Each row is a point on a landscape with many peaks, with its height.
A climber steps from a point to the highest of its 6 nearest points, and stops where none of them is higher. Distance is the straight distance between rows; heights are no part of it.
k914 h=405: [-8,-10,-24,17,12,22,-6,-9,30,-18,-13,-5,-27,0,5,-23,27,47,-8,3,-10,-8,6,-41]
k962 h=750: [-41,-19,-11,-37,-8,15,-11,1,17,1,11,0,27,-1,-26,39,8,-11,34,-3,3,3,4,-40]
k695 h=286: [-2,15,18,-8,4,7,-4,-3,-4,2,-2,19,4,6,-20,19,-19,-24,18,-9,-24,-1,17,8]
k674 h=395: [9,14,5,1,-27,-18,7,3,-5,11,-1,-21,11,-24,10,15,-12,-10,-15,-4,20,-9,-18,28]
k175 h=357: [24,-11,2,25,16,-29,8,38,-6,9,24,-5,-38,9,31,-14,-22,1,-22,4,16,5,-19,29]
k416 h=421: [-20,-23,-30,15,11,14,2,16,22,-6,0,38,-8,37,-3,-13,11,39,12,12,-14,4,-3,-42]
k804 h=572: [-28,0,-34,0,-4,17,-7,-5,20,-10,-7,15,6,9,-8,5,10,46,7,-5,6,-24,4,-33]
k443 h=559: [-7,10,-14,-5,2,4,8,-19,14,-8,-20,-9,4,-17,-29,12,5,13,-5,-1,-1,-33,3,-25]
k655 h=396: [9,6,19,10,5,-37,4,13,-5,21,24,-27,-7,0,20,9,-17,9,-27,-1,5,-15,-9,31]
k676 h=404: [8,0,-13,13,13,2,4,-18,3,-8,-11,-8,-16,-9,-7,-16,12,23,-20,-9,-2,-14,19,-30]
k393 h=558: [28,2,-12,20,-3,-6,4,7,-6,-14,-14,-21,-23,-13,25,-15,5,-4,-29,6,20,10,0,12]
k690 h=398: [21,7,15,14,-2,-21,4,10,-7,16,16,-29,-21,-21,8,13,-12,15,-38,-4,0,-17,-15,31]
k770 h=390: [18,13,6,4,-11,-22,4,12,-10,17,4,-11,5,3,16,21,-27,-1,-7,2,12,-7,-1,12]
k628 h=433: [26,3,-11,16,1,-20,7,17,-10,8,0,-1,2,13,18,-7,-10,-10,-8,0,18,13,12,4]
k122 h=576: [31,10,-21,9,0,-13,4,5,-18,-21,-14,-38,-27,-11,26,-42,4,18,-42,34,5,21,11,-16]
k28 h=536: [-30,6,-51,3,-4,31,-13,-6,17,-11,-8,24,4,18,7,-31,34,42,6,0,6,-17,-10,-29]
k780 h=282: [-27,1,32,-27,-7,3,25,1,17,0,-8,50,34,12,-32,23,2,-41,32,-9,-13,3,-5,13]
k733 h=429: [8,-8,0,22,33,-5,-7,34,0,23,16,15,-35,29,20,-19,-26,-7,-5,11,-2,19,-13,46]
k331 h=488: [-52,2,-32,-4,-10,34,-15,-6,9,9,13,33,20,39,3,-6,2,10,19,11,-12,6,9,-41]
k937 h=380: [-50,-1,-20,7,19,52,-10,-5,6,-10,-5,55,35,64,2,4,23,13,16,-6,-4,12,-4,-11]
k605 h=201: [-2,22,10,-9,-7,-15,-4,-11,7,20,-4,5,11,-14,-11,9,-12,-39,23,-6,-15,5,4,2]
k959 h=689: [-18,-26,11,17,47,24,21,4,2,-22,0,69,7,58,0,2,11,-4,14,-15,-15,20,4,-8]
k383 h=445: [19,3,2,1,-4,-7,12,-22,4,-14,-12,-18,7,-21,-22,11,4,-8,-8,-5,-3,-26,6,-15]
k951 h=444: [16,-23,-25,32,15,2,-2,13,-19,-14,-22,30,-38,23,5,-12,-3,20,10,14,34,30,5,-22]
k909 h=658: [-2,10,17,-3,5,20,-2,1,-5,1,-1,24,19,26,10,7,-10,-28,5,-25,8,4,8,27]
k740 h=525: [5,-9,49,-5,3,-25,-15,12,0,20,27,-10,-7,-11,6,36,-34,3,-17,-4,-4,8,-7,47]
k79 h=479: [-5,-11,4,14,28,7,-12,29,9,1,18,17,-27,40,26,-11,-11,-7,3,0,-1,21,-5,56]
k685 h=582: [-15,-21,-9,16,26,21,7,1,-7,-14,-4,43,-8,43,-1,-7,12,6,18,-7,-22,18,-1,-15]
k745 h=420: [23,4,-7,14,1,-8,5,30,-9,19,15,-20,-12,15,29,-12,-12,10,-14,0,17,0,-1,20]
k322 h=471: [-3,-16,56,-29,1,-42,-8,-2,-2,9,34,-19,-15,-28,1,34,-35,-10,-7,5,0,3,-11,40]
k377 h=373: [-17,5,-57,-1,-15,36,1,-13,8,8,10,48,33,30,-22,-43,37,38,32,10,-7,-19,-9,-47]
k196 h=468: [6,-2,25,-3,-8,-38,-5,17,-8,23,30,-23,-1,-22,18,24,-24,0,-17,9,0,-6,-11,31]
k919 h=237: [-19,7,35,-32,-3,3,9,5,25,5,-2,33,37,0,-26,29,11,-55,28,-11,-18,-11,-9,18]
k992 h=577: [-5,-1,14,-21,-13,-27,20,-14,18,4,2,-23,18,-41,-27,8,23,-43,18,-4,-8,-12,-1,-17]
k906 h=711: [-34,-14,1,-48,-15,2,-7,-4,28,-7,8,-15,33,-10,-35,34,11,-22,32,-7,14,-4,12,-34]
k727 h=424: [23,-4,-7,31,21,-17,15,18,7,8,9,-17,-32,1,24,-18,-6,10,-31,8,10,6,-18,25]
k233 h=459: [10,-13,-9,26,20,10,-10,17,-24,-6,-16,39,-19,45,6,-23,-3,-6,19,-9,-2,31,12,-8]
k754 h=410: [-22,4,4,6,21,32,5,3,5,-20,-5,30,13,46,-6,11,1,24,26,-12,-20,6,19,-9]
k860 h=498: [-17,-9,16,-10,15,24,25,11,-3,3,-3,59,43,43,-18,23,6,-23,12,-10,-17,-12,8,7]
k872 h=524: [39,-5,-38,35,22,4,3,12,-15,-19,-27,-7,-53,13,11,-39,-9,14,-27,29,27,9,-17,19]
k145 h=497: [12,9,11,6,5,-11,-6,31,-4,8,22,1,-16,23,28,-13,-17,3,-2,-2,2,17,8,31]
k444 h=568: [10,13,-12,1,6,-12,-2,14,-8,18,13,-1,6,19,24,2,-32,-9,-9,-2,5,6,16,29]
k355 h=397: [-1,9,24,-10,-18,-33,2,-1,-2,21,2,-33,17,-38,14,10,-7,-12,-14,3,14,0,-16,23]
k56 h=531: [-40,-11,11,0,13,20,19,2,0,-12,-2,56,47,49,-14,27,9,-4,18,-18,-5,-5,2,-10]
k50 h=435: [-10,5,34,-20,-10,9,5,-12,9,8,-1,39,28,-13,-16,20,-10,-49,29,-18,-6,-3,-11,29]
k311 h=573: [-27,-19,5,-39,-20,21,-12,-19,16,-8,-9,-50,8,-37,-34,11,41,-9,1,4,2,-3,-13,-36]
k424 h=484: [8,23,22,-11,-9,-13,5,-21,-11,4,-12,-25,13,-50,-11,1,12,-25,0,-2,4,-4,-17,5]
k207 h=382: [-26,-16,18,-21,12,21,14,2,0,0,-4,54,43,39,-33,40,-7,-31,25,0,-12,-14,6,4]
k183 h=538: [19,26,-9,4,-16,-10,0,-13,-15,-12,-12,-40,-15,-24,22,-18,7,5,-28,9,2,2,15,-5]
k881 h=472: [31,25,4,3,-24,-25,6,-3,-17,7,-8,-60,-12,-40,28,-18,-1,20,-50,11,-11,3,-1,14]
k969 h=336: [15,-14,-26,26,22,15,-12,-9,2,-21,-32,24,-35,-6,18,-35,9,34,-14,13,8,9,-9,-34]
k222 h=462: [-13,-9,6,16,33,12,7,-1,-6,-11,-3,38,-7,37,1,-14,-5,12,23,-2,-12,22,13,-22]
k83 h=688: [-16,-8,-6,-34,-32,55,-13,-29,10,-5,29,-8,27,-41,-24,2,49,0,26,-13,-6,-17,-30,-49]
k445 h=316: [17,-21,5,15,31,-28,-16,22,7,27,28,5,-34,19,31,-23,-22,1,-12,-3,1,16,6,37]
k61 h=428: [2,4,26,9,-8,-27,11,-8,-6,11,4,-36,-8,-35,6,27,1,18,-30,3,2,-8,-27,46]
k42 h=635: [-20,-7,-8,-8,-12,13,-6,-14,16,-6,-15,-2,9,0,-22,21,8,12,8,10,7,-28,-9,-30]
k997 h=500: [36,-13,-23,48,38,-12,2,28,-13,8,-2,24,-38,16,19,-32,-31,10,-10,42,18,6,-5,32]
k677 h=554: [34,0,-14,25,13,-9,7,20,-5,-9,-8,-33,-36,-6,18,-22,3,8,-31,4,13,11,-16,20]
k123 h=490: [21,-16,27,13,31,-32,-14,11,-25,27,32,-23,-26,-7,28,-1,-20,6,-18,-11,-3,-3,14,37]
k845 h=281: [16,-19,-18,27,14,0,-1,0,-7,-16,-21,34,-22,17,7,-23,7,23,9,-3,12,7,3,-38]
k3 h=455: [12,7,6,-9,-4,-9,0,-33,-3,-9,-14,-38,-16,-47,-15,-7,16,-5,-19,12,-21,-1,12,-18]
k827 h=442: [19,22,11,10,-33,-14,-1,-11,-14,-3,2,-62,-4,-48,14,-7,-13,6,-42,16,-11,10,-3,16]
k236 h=117: [18,20,4,6,-3,-13,3,6,-14,6,2,9,13,-5,7,1,-12,-17,6,-10,9,-8,30,-13]
k717 h=532: [-12,11,-40,-12,-19,38,-16,-28,13,23,15,32,31,-6,-25,-28,34,27,36,16,2,-32,-17,-36]
k781 h=651: [-28,-10,-35,-16,-19,24,-16,-16,11,8,-2,0,29,-9,-11,10,16,16,9,12,3,-29,-13,-44]
k125 h=551: [10,-10,43,1,10,-34,-20,3,-8,28,29,-20,-25,-12,16,7,-35,17,-12,-17,-9,-4,14,42]
k450 h=335: [7,7,6,11,-7,-8,20,-17,4,2,-10,3,12,-12,-15,16,7,-17,2,3,-2,-21,13,-21]
k765 h=672: [-21,-16,-20,-31,-17,22,-24,-27,9,-4,-2,0,28,-14,-21,20,30,10,17,2,13,-24,-7,-40]
k41 h=104: [1,2,2,9,13,3,3,6,-6,-6,-2,10,3,23,-14,1,-6,-2,23,-2,-16,2,24,-15]
k593 h=248: [25,-8,9,21,14,-23,3,20,-2,9,18,-31,-32,-14,12,-11,-4,21,-33,-2,6,-13,-12,35]
k27 h=452: [12,-13,-3,22,17,-22,-7,42,-9,7,19,6,-29,18,28,-15,-26,0,-1,13,5,20,0,31]
k732 h=367: [30,0,-31,22,12,10,-6,-12,-29,-23,-42,-7,-58,2,25,-40,-7,33,-18,34,17,26,0,-29]
k432 h=477: [6,7,2,-7,-4,1,0,-28,7,-18,-9,-40,-11,-26,-29,-3,2,18,-10,13,-19,-13,13,-29]
k308 h=422: [15,14,-14,21,-8,-13,12,4,-10,5,-13,-28,-3,-9,23,2,-2,7,-28,-8,16,-4,-11,16]
k960 h=605: [-24,-4,-1,-3,-15,-2,12,-5,14,-8,-3,-13,15,-4,-29,29,3,-3,16,14,0,-14,-2,-30]
k924 h=555: [-19,11,-27,-12,-8,39,-12,-17,12,-7,-12,-12,1,4,-11,-4,15,45,-7,-2,1,-29,-5,-27]
k902 h=534: [14,-15,28,7,22,-3,-22,21,0,8,15,14,-28,20,21,-14,-16,8,-11,-12,-7,13,1,50]
k653 h=317: [-8,5,16,-2,14,22,-2,-4,8,-8,-5,35,2,33,-14,2,-6,-14,19,-16,-27,6,19,-6]
k78 h=664: [-20,-14,1,-41,-19,10,1,-18,18,-12,6,-36,23,-29,-29,25,35,-14,15,-7,10,-17,-3,-27]
k202 h=673: [-39,-7,5,-20,1,19,-6,0,4,0,-10,13,25,11,-26,29,-7,-3,26,-4,-5,1,13,-31]
k166 h=392: [-29,-6,27,-40,-9,12,13,6,26,-13,-6,13,34,12,-29,36,14,-47,28,-25,-10,5,0,17]
k756 h=495: [20,16,-8,2,0,4,-4,-21,-19,-14,-14,-25,-15,-19,2,-27,8,16,-32,6,-12,-1,25,-31]
k455 h=529: [-27,7,-48,-5,-18,29,-10,-22,9,21,10,37,36,23,-19,-16,21,26,39,11,-15,-27,-3,-44]
k561 h=310: [19,-7,12,18,5,-21,12,21,-5,25,26,-25,-14,-1,25,5,-8,9,-29,6,10,-6,-9,39]
k663 h=470: [13,4,30,11,-10,-37,3,5,-8,16,33,-30,-5,-22,12,26,-10,12,-31,6,2,-19,-15,36]
k862 h=663: [-22,-13,-4,-42,-31,41,-17,-24,6,-9,26,-32,30,-38,-38,16,51,-7,22,-19,4,-15,-20,-43]
k783 h=261: [-19,3,48,-42,-18,1,7,6,30,4,15,27,42,-3,-24,21,26,-63,31,-26,-19,1,-8,30]
k327 h=708: [3,17,21,-5,-17,8,-14,1,-7,15,5,16,4,19,14,19,-23,-15,7,-14,6,15,-8,46]
k152 h=567: [-1,1,16,4,16,17,21,2,-5,-5,-4,60,20,32,-9,12,-13,-18,13,-20,-10,-8,13,13]
k154 h=503: [-33,8,26,-43,-10,13,9,1,38,-6,6,2,30,-5,-23,27,20,-48,33,-22,-17,1,5,15]
k167 h=355: [-21,11,36,-46,-18,-6,3,3,34,3,15,-9,21,-7,-23,29,14,-44,40,-20,-22,12,4,4]
k834 h=385: [-3,19,26,-10,-18,-31,-7,-1,-1,26,11,-16,13,-20,18,22,-25,-12,1,0,14,4,-15,17]
k855 h=431: [35,3,-22,12,16,3,-14,-6,-11,-20,-25,-11,-43,-16,20,-35,19,20,-27,0,13,19,3,-35]
k38 h=167: [15,12,11,1,-13,-24,2,-4,-11,20,-9,-2,22,-16,0,8,-11,-17,6,0,11,-7,5,-3]
k730 h=384: [32,-3,-20,19,7,0,10,3,-6,-14,-14,2,-17,4,17,-21,15,4,-15,-5,30,7,3,-14]
k888 h=601: [11,-4,36,1,20,-17,-14,21,0,23,26,-6,-29,9,21,8,-25,4,-16,-16,-9,0,0,45]
k604 h=535: [13,0,-13,15,6,9,-2,27,-16,-11,-8,16,-16,32,24,-20,-15,-14,7,-1,13,29,8,14]
k171 h=657: [-23,-20,-22,-27,-11,27,-3,-25,12,-13,-12,-24,11,-27,-21,19,15,8,9,6,15,-6,-17,-24]
k52 h=467: [24,-9,-29,34,20,-7,5,39,-5,6,2,16,-29,37,21,-24,-31,6,2,35,3,16,-2,23]
k448 h=530: [-20,2,30,-28,-5,2,15,-3,19,-7,6,-2,18,1,-38,21,-4,-27,37,-3,-19,5,17,-18]
k426 h=402: [-19,-1,-10,13,8,7,-2,10,15,-11,9,24,5,29,1,-8,8,37,15,0,-10,-4,12,-39]
k772 h=443: [-11,-14,-30,17,10,20,3,8,21,-15,-15,27,-8,16,0,-18,20,33,-2,-3,3,-9,-3,-35]
k853 h=461: [-37,0,-3,12,24,36,2,5,13,-9,-6,45,17,56,-1,8,5,20,19,-9,-18,8,10,-10]
k494 h=482: [7,-1,0,13,21,26,9,-2,-21,-2,0,48,6,42,2,-8,-1,-20,31,-32,-5,6,10,21]
k657 h=620: [-33,-10,-34,-14,-19,28,-19,-16,-6,15,8,26,29,2,-26,5,15,24,38,8,2,-18,-3,-40]
k711 h=334: [5,-14,-14,26,21,14,4,0,11,-27,-15,14,-18,8,-1,-22,26,27,-16,-18,-3,-14,7,-40]
k582 h=519: [-34,-8,-38,8,-5,23,-3,12,20,-6,2,26,15,25,11,-21,13,42,9,11,1,-10,1,-32]
k341 h=403: [5,2,22,-11,-23,-32,7,-10,-2,18,13,-19,18,-43,2,4,9,-42,18,-12,6,-1,-9,-5]
k890 h=521: [27,9,-16,6,3,-9,-3,-8,-21,-22,-17,-29,-20,-11,19,-41,11,10,-31,11,5,14,19,-33]
k617 h=654: [-6,17,9,-8,-8,21,-5,-6,-1,16,-2,31,30,14,-4,6,-16,-34,-2,-22,3,0,-4,39]
k110 h=616: [-31,-15,11,-5,31,32,24,6,0,-17,7,73,35,70,-1,20,4,-8,17,-11,-9,-4,5,-13]
k651 h=649: [-22,-7,18,-18,-29,-18,17,-6,33,-5,5,-19,32,-26,-34,25,15,-26,29,5,-2,-10,5,-16]
k852 h=518: [-47,-6,-8,-10,8,42,-13,0,11,-10,-10,27,34,36,-11,26,2,8,22,-9,-19,0,13,-9]
k284 h=478: [-34,-10,14,-30,1,18,7,-16,16,-14,-13,18,30,19,-34,36,5,-25,27,-8,-12,10,0,-1]
k141 h=487: [1,3,17,0,-11,-28,14,-16,-1,13,-10,-16,12,-34,-21,10,10,-33,6,1,1,-19,-10,-3]
k668 h=400: [32,-13,-10,24,27,-25,0,34,-8,8,16,-4,-36,12,15,-25,-28,2,-16,20,14,6,3,39]
k400 h=553: [-41,1,-47,2,-16,30,-14,-10,3,20,14,35,29,26,0,-12,13,26,24,11,-4,-16,6,-44]
k313 h=685: [36,4,-21,26,1,1,8,9,-10,-27,-14,-32,-40,-4,31,-35,-4,16,-31,24,13,22,2,11]
k461 h=656: [-33,-6,12,-45,-16,1,-7,-3,30,-7,5,-11,33,-3,-36,21,8,-42,37,-1,-14,-1,4,-18]
k813 h=652: [-28,-6,-19,-28,-24,31,-15,-22,6,14,12,15,39,-13,-19,13,25,-2,39,3,6,-28,-24,-47]
k49 h=347: [-7,-15,-25,30,25,1,-2,3,11,-11,-8,30,-22,13,0,-22,9,36,5,10,6,2,-10,-33]
k492 h=441: [-6,-12,7,-34,-18,-9,8,-28,15,-13,-5,-59,-1,-47,-31,-3,35,2,-5,16,-20,11,2,-33]
k64 h=655: [1,9,24,-1,-2,0,-9,20,-2,17,17,-5,-3,16,15,18,-28,-7,-15,-7,4,-4,2,54]
k854 h=584: [36,18,-21,5,-12,-15,10,16,-17,-24,-15,-47,-25,-23,28,-27,7,14,-40,23,5,14,14,-10]
k840 h=604: [-2,16,26,-23,-4,6,2,3,-20,11,1,38,35,9,-14,12,-11,-37,14,-23,-4,1,-8,46]
k270 h=430: [25,-3,30,19,5,-30,3,-1,-27,16,21,-32,-29,-46,11,7,-7,20,-36,-8,-13,-13,-11,43]
k314 h=389: [18,14,-12,-26,-22,-24,7,-24,-24,-3,-21,-45,-2,-57,-8,-13,9,-2,-27,21,-19,4,17,-25]
k989 h=526: [38,22,-23,6,-23,-34,14,4,-33,-6,-17,-43,-9,-54,23,-19,9,16,-48,20,-6,-1,5,-3]
k464 h=608: [-16,-6,-14,-4,-4,20,9,-15,18,-10,-15,0,-2,-4,-16,13,10,29,0,6,8,-33,2,-24]
k131 h=454: [3,-2,9,-31,-19,-7,14,-24,2,-11,7,-59,-6,-57,-35,-4,17,-7,-4,15,-23,6,9,-28]
k731 h=91: [-9,18,34,-29,-23,-10,-1,-11,10,15,7,9,24,-13,-7,9,-11,-41,31,-6,-6,10,6,4]
k749 h=541: [1,19,14,-10,-25,-16,-7,5,-6,17,11,-9,6,-8,14,13,-23,-16,-3,-1,-6,5,-8,25]
k143 h=480: [-7,-21,-8,22,30,23,6,-2,-25,-18,-7,51,-2,44,5,-16,-8,-14,19,-12,3,30,2,18]
k188 h=423: [-12,1,21,-29,-11,-24,4,-7,22,10,-4,0,21,-8,-21,18,-8,-40,26,-10,-12,11,16,-1]
k189 h=377: [-27,-11,8,-3,19,20,7,-7,5,-10,-13,31,22,24,-28,25,-7,-9,17,-16,-19,3,8,9]
k767 h=583: [-19,-6,-17,-12,4,8,-7,-6,12,-8,-2,8,11,17,-18,22,-13,1,22,-3,-15,-15,14,-34]
k537 h=511: [4,-7,42,-3,2,-43,1,2,-11,18,28,-23,-17,-31,1,17,-25,6,-15,-3,1,-12,-15,41]
k136 h=533: [29,-9,-32,50,16,-12,16,27,-17,-21,-23,5,-43,14,18,-20,-9,18,-13,33,30,12,-14,13]
k791 h=365: [-22,1,22,-16,7,13,20,0,16,-3,-4,47,28,18,-36,30,-4,-33,28,-9,-20,-14,2,13]
k163 h=22: [-19,11,40,-32,-19,-8,-10,-9,19,5,5,23,37,-18,-9,26,16,-60,24,-29,-4,11,-19,32]
k974 h=552: [-22,-16,-6,-38,-23,29,-23,-30,11,-17,1,-33,10,-29,-22,12,23,6,-5,7,6,-8,-10,-29]
k911 h=505: [27,-14,-22,19,10,-14,11,30,-8,-12,-10,7,-17,17,17,-21,-16,3,-4,9,33,16,-2,2]
k792 h=586: [10,11,-6,7,6,11,-2,13,-18,-3,2,19,3,35,19,-9,-14,-13,10,-10,6,17,14,8]
k446 h=95: [-13,13,41,-24,-17,-11,-11,-11,11,17,10,15,23,-10,-1,27,-10,-47,23,-13,-1,11,-16,26]
k917 h=328: [16,3,-3,22,-9,-12,10,21,-1,14,3,-23,-10,0,21,-10,-2,6,-23,-4,13,-11,-6,36]
k278 h=318: [17,-27,-9,30,40,-9,-31,24,-6,21,0,23,-48,31,12,-22,-42,-14,-9,32,2,15,-1,44]
k82 h=329: [-22,6,36,-27,1,9,9,0,23,-4,0,27,23,1,-29,24,1,-40,35,-19,-15,7,-6,11]
k333 h=528: [-8,13,-16,-14,1,23,-13,-11,17,-19,-12,-21,-14,0,-19,-4,16,36,-19,9,-5,-24,8,-28]
k789 h=512: [-9,15,21,-17,-8,-8,-16,-4,-9,19,5,4,11,-6,5,23,-30,-30,2,-8,13,15,-17,42]
k892 h=481: [21,-7,21,9,17,-27,-11,30,-2,28,33,-7,-20,4,14,-19,-19,4,-17,3,5,1,9,31]
k365 h=456: [-15,4,-55,-2,-16,34,-14,-18,1,12,-3,33,22,23,-14,-37,51,41,22,-2,1,-20,-10,-31]
k276 h=493: [8,-10,-20,21,19,6,-3,22,-20,-10,-1,35,-19,48,15,-21,-29,-2,17,9,13,35,-1,11]
k661 h=439: [3,7,18,4,-39,-13,2,-15,-10,12,-2,-41,-2,-44,6,8,-2,-1,-18,10,1,3,-14,29]
k209 h=434: [-1,-3,-4,10,21,20,1,29,-19,-5,-11,52,8,38,19,-12,-15,-22,9,-9,21,26,-13,34]
k697 h=447: [30,-9,-28,26,17,-4,-6,-8,-23,-17,-26,11,-41,5,22,-34,5,21,-18,8,35,19,-7,-10]
k990 h=574: [33,-4,-39,31,8,-4,12,21,-2,-12,-9,-6,-31,6,22,-22,-9,13,-20,21,35,7,-8,17]
k637 h=514: [30,11,-1,18,-1,-8,11,15,-10,-9,9,-46,-33,-16,26,-20,-2,19,-46,10,-4,9,-10,16]
k151 h=580: [-9,-6,-5,-17,-11,14,-2,-19,11,-10,-13,-28,-1,-21,-27,10,13,22,-7,8,-3,-27,0,-23]
k639 h=68: [11,-6,-4,23,13,7,13,4,-1,-6,-12,18,-6,13,-5,-8,8,8,-1,-19,-4,-6,15,-36]
k529 h=517: [22,-23,54,2,11,-47,-20,-8,-37,14,36,-25,-13,-34,19,20,-33,2,-11,2,-5,3,18,42]
k978 h=701: [-25,-27,-20,-33,-12,18,-5,-15,11,1,3,-11,31,-19,-33,19,21,2,21,-2,17,-7,-14,-38]
k431 h=464: [17,9,-20,9,13,8,0,-14,-7,-11,-14,-21,-29,-16,12,-24,3,32,-24,1,-6,1,27,-47]
k181 h=302: [27,-5,6,32,16,-25,13,35,2,16,14,-20,-25,4,29,-13,-4,19,-28,1,7,-10,-16,29]
k738 h=457: [13,22,8,-16,-29,-14,6,-23,-13,1,-8,-55,1,-59,5,-7,16,-20,-21,4,0,13,-12,16]
k573 h=520: [24,-16,-33,33,8,-11,9,20,-5,-11,-16,18,-24,26,26,-16,-18,3,1,14,39,10,-1,9]
k678 h=492: [22,-22,35,17,16,-35,-2,5,-25,21,30,-22,-22,-20,24,8,-20,13,-20,-6,-5,-7,7,35]
k80 h=507: [-4,16,37,-20,-17,-12,-26,8,0,17,15,-7,3,-5,7,28,-28,-18,1,-1,5,20,-17,35]
k274 h=372: [24,-6,-13,12,14,8,-5,-14,0,-15,-23,0,-20,-2,10,-33,13,22,-21,-10,5,2,5,-35]
k463 h=175: [14,4,-8,14,8,-5,16,-10,-4,-1,-17,5,-4,-6,-3,-12,18,7,5,-19,-1,-11,20,-20]
k221 h=489: [17,7,-14,13,8,-13,7,14,-16,-4,5,4,-4,27,22,-5,-11,-8,7,-15,22,15,9,2]
k640 h=491: [24,23,-12,11,-6,-5,3,-21,-7,-14,-16,-24,-12,-14,9,-19,7,9,-28,-5,-7,6,18,-15]
k988 h=204: [-21,2,52,-27,-18,-24,-15,0,-1,6,29,-10,13,-22,18,36,-11,-22,0,-8,3,18,-11,36]
k894 h=448: [28,17,7,4,-14,2,3,-23,-17,-6,-17,-28,-7,-29,-11,-16,-4,-6,-14,-8,1,-6,10,3]
k402 h=440: [-1,5,11,-17,0,-24,11,-8,10,3,3,-7,17,-19,-21,2,1,-30,26,7,-8,-7,6,-9]
k479 h=416: [13,17,-3,8,-17,-19,12,-9,-7,15,-5,-40,-2,-24,14,12,-16,-2,-24,3,8,-13,-10,23]
k366 h=603: [-27,11,-37,-12,-16,37,-21,-31,18,3,-8,13,21,2,-6,-13,24,40,12,3,4,-29,-9,-31]
k796 h=476: [-16,-1,-7,-2,7,-5,-1,4,14,-5,-2,11,14,17,-10,15,-2,18,12,0,-16,-20,11,-34]
k300 h=725: [14,26,19,-3,-5,-3,-2,3,-11,11,1,19,18,10,-2,2,-20,-24,6,-15,-8,4,14,7]
k267 h=411: [7,-6,0,15,35,-1,-15,39,-7,6,8,21,-49,33,18,-21,-23,-7,8,16,2,18,-3,57]
k966 h=418: [31,16,-13,12,-6,-1,7,0,-8,-1,-10,-19,-3,-6,15,-13,11,6,-25,0,19,-1,10,-6]
k500 h=506: [23,28,1,-3,-20,-8,0,-23,-16,-4,-23,-42,-4,-39,6,-17,2,3,-31,2,-7,3,6,-7]
k744 h=460: [-14,-10,-39,20,13,17,-8,2,32,-17,-16,21,-27,11,8,-44,28,55,-7,15,0,9,-13,-33]
k30 h=458: [13,17,1,-5,-36,-33,-2,9,-26,-2,-4,-66,-10,-44,15,-9,-7,18,-59,28,-19,4,3,18]
k751 h=368: [9,-5,-4,21,18,-1,4,2,-14,-1,-6,17,-11,22,14,-11,-6,-3,18,-18,6,13,20,-13]
k709 h=515: [12,4,8,-9,-11,-9,12,-26,0,0,-13,-31,5,-44,-32,5,19,-21,3,1,-10,-7,2,-8]
k93 h=570: [-49,-9,0,-17,3,34,-12,-25,8,-16,-8,25,32,22,-23,37,-1,-12,41,-3,-12,6,8,-25]
k729 h=494: [24,24,-4,13,-16,-6,0,-2,-5,-3,-8,-48,-6,-21,21,-3,4,-2,-35,10,-1,4,-3,16]
k97 h=419: [11,9,15,8,-19,-22,5,-2,-15,-1,11,-56,-22,-51,12,2,-8,26,-41,11,-26,8,-21,32]
k483 h=587: [-40,-1,-29,-3,-15,19,-4,-2,14,1,7,20,23,17,-9,18,7,16,19,0,-8,-17,2,-33]

Where does a climber stop that starts at each point below?
k402 => k962
k639 => k313
k655 => k327
k377 => k962
k175 => k327
k745 => k327
k270 => k327
